Each row is a point on a landscape with many valleys, with its height.
A ball rolls from a point to the lowest of its 3 nearest points, and stops where none of them is lower. Distance is the straight distance between rows; heights are no part of it.
temis: 9 6 -4 -14 4 36 21 -29 -17 12 -22  height 546
muzov: 19 -3 10 -5 12 -9 26 -12 -8 9 -16  height 535
legen: 26 -21 12 7 9 -16 26 -2 -1 -1 -6  height 550
kanut: 14 12 -3 -14 9 12 20 -23 -10 18 -23  height 403
fosog: -23 -7 -14 9 -10 44 -7 -10 -41 31 -11  height 508
zad: -33 -2 -18 13 -2 39 -7 -6 -31 38 -19  height 454
mirid: 21 -35 8 8 4 -12 10 1 7 -29 18  height 723
Vusi: 24 -21 22 -3 14 -8 32 -16 -10 5 -13  height 583
kore: -37 23 -3 -4 -13 -26 -27 6 -1 21 -11  height 128
Bopos: 15 25 2 4 -6 -20 5 5 5 10 -7  height 111
Leret: 11 -31 0 3 -2 -3 7 10 16 -40 24  height 899
rir: 15 -13 7 20 0 -20 10 13 13 -13 11  height 154
lipu: 5 -5 15 -20 19 19 -13 14 35 -44 35  height 672
Pama: 27 -38 10 0 4 -14 11 -4 -2 -25 16  height 666
mibuk: -54 29 -23 7 -4 2 -16 20 -7 47 -31  height 221
Vil: 11 27 3 16 -10 -25 -6 7 7 4 5  height 346
gunid: 24 -33 16 -8 15 -12 23 -10 -11 -11 -2  height 609
laka: -4 13 -3 29 0 -3 -8 29 39 -12 21  height 532
Kado: 13 -1 4 25 -1 -20 2 14 13 -8 7  height 102
Kemir: -25 22 -2 -12 -11 -20 -24 3 0 19 -14  height 116
zodot: -46 14 -13 -6 -6 3 -14 5 -14 30 -23  height 114
paled: 48 -30 0 -10 4 -2 15 -10 7 -51 25  height 858
zufuv: 50 -43 7 -16 8 -11 18 -23 -8 -34 18  height 777
dapid: -33 14 -10 -15 -2 -11 -20 -3 -8 30 -17  height 71
zimo: -27 30 -1 5 -19 -34 -32 11 8 13 -2  height 161
lefuv: -44 24 -5 -7 -14 -20 -22 13 -3 29 -20  height 109
Deral: 2 30 0 17 -14 -24 -15 12 17 0 6  height 482
venel: 9 14 -2 24 -6 -19 -2 17 18 -5 9  height 308
Bov: 19 3 16 -25 25 16 -8 12 40 -51 36  height 709
sado: -44 16 -27 5 1 20 -11 9 -19 42 -23  height 323
gesom: -14 6 -10 -19 -5 21 -3 -26 -21 21 -14  height 377
lagot: -1 32 3 13 -19 -29 -24 7 11 7 8  height 547
Dapiv: -18 -13 -10 8 -17 51 -5 -18 -47 25 -12  height 529
kozu: -15 20 -3 -17 -10 -15 -12 -10 -9 18 -14  height 203
zova: 6 24 -3 31 -9 -17 -11 21 29 -5 19  height 427
rizav: 39 -38 9 -6 5 -17 15 -13 -7 -27 14  height 705
zaku: -3 30 1 7 -15 -30 -16 1 4 11 1  height 496
Pali: -51 27 -19 4 0 -3 -13 17 -6 35 -28  height 163
mab: 28 -34 5 -1 1 -6 7 -2 8 -43 32  height 798
valo: 25 -36 22 -11 14 -10 31 -17 -14 -2 -11  height 594
keb: 1 18 -6 -21 -1 15 3 -30 -16 16 -21  height 499
Gesel: -16 24 -4 -13 -8 -21 -17 -5 -4 18 -9  height 151
patip: 33 -41 15 -6 8 -17 22 -18 -15 -17 -2  height 615
palir: 3 -19 7 7 3 6 -7 20 31 -36 28  height 625
Veteb: 24 -6 13 1 8 -15 28 -3 -2 7 -12  height 463
sol: 17 -26 -3 -3 3 1 -1 -2 19 -48 33  height 855
runa: -12 -4 -14 38 -26 46 -4 5 -48 49 -21  height 642
kab: -11 -7 6 4 16 8 -9 22 42 -36 30  height 577
bil: 54 -31 1 -14 8 -6 19 -18 1 -48 27  height 852
Mil: 5 5 18 -26 33 16 -18 20 39 -42 36  height 641
netak: 15 6 5 -14 7 12 30 -23 -11 13 -26  height 489
bezi: 18 -1 13 -5 11 4 34 -17 -9 11 -22  height 538
fiz: 24 -32 10 3 11 -16 21 0 -6 -13 3  height 612
debeb: -5 32 -1 17 -18 -28 -30 12 20 5 16  height 549
vumo: 10 7 0 27 -4 -16 -1 23 20 -9 14  height 272
mal: 16 -3 13 -24 16 14 -8 10 34 -51 37  height 741
lepuz: -4 4 0 29 3 -2 -4 31 30 -20 25  height 555
feto: -2 17 -4 -21 -2 2 2 -17 -12 19 -18  height 420
meb: -35 8 -13 -17 -5 20 -10 -13 -24 25 -18  height 257
zape: -13 -2 2 18 12 9 -9 35 39 -28 28  height 552
Fube: 18 -5 10 -7 9 22 39 -23 -12 9 -21  height 533
koga: 46 -32 1 -12 3 -12 15 -17 -5 -42 24  height 834
nuri: -19 -3 -13 -5 -7 41 -8 -22 -35 23 -15  height 514
Poma: -43 3 -21 7 -3 32 -12 0 -23 42 -22  height 385
buso: -1 23 -1 -15 -10 -12 -4 -11 -5 14 -14  height 273
zafa: 5 -14 5 22 3 -10 3 20 23 -20 19  height 426
dud: -7 0 11 -9 25 15 -16 29 42 -37 33  height 597
Sidi: 18 9 7 3 0 -16 12 -1 2 10 -10  height 303
pof: -29 12 -14 -20 -3 5 -12 -8 -12 21 -17  height 153
Remog: -28 -4 -17 19 -13 44 -4 -2 -35 42 -18  height 490
Zos: -40 18 -7 -12 -6 -16 -17 4 -7 25 -22  height 93
zak: -57 28 -8 -1 -9 -18 -18 20 -2 35 -27  height 162
Seduf: 36 -14 5 -13 4 8 8 -2 24 -59 35  height 907
bomi: 11 15 4 -11 3 -2 14 -20 -11 15 -21  height 184
beva: -11 -13 -5 27 -26 45 -4 -8 -54 41 -19  height 576
peno: -2 2 -14 -14 -4 37 3 -32 -25 17 -18  height 461
faket: -5 -10 1 19 5 -1 -3 25 27 -25 23  height 513

For each start below, name the point where the ball stops.
Gesel => dapid
Deral => Bopos
zaku => Bopos
zimo => dapid
sado => dapid
Fube => bomi
laka => Kado
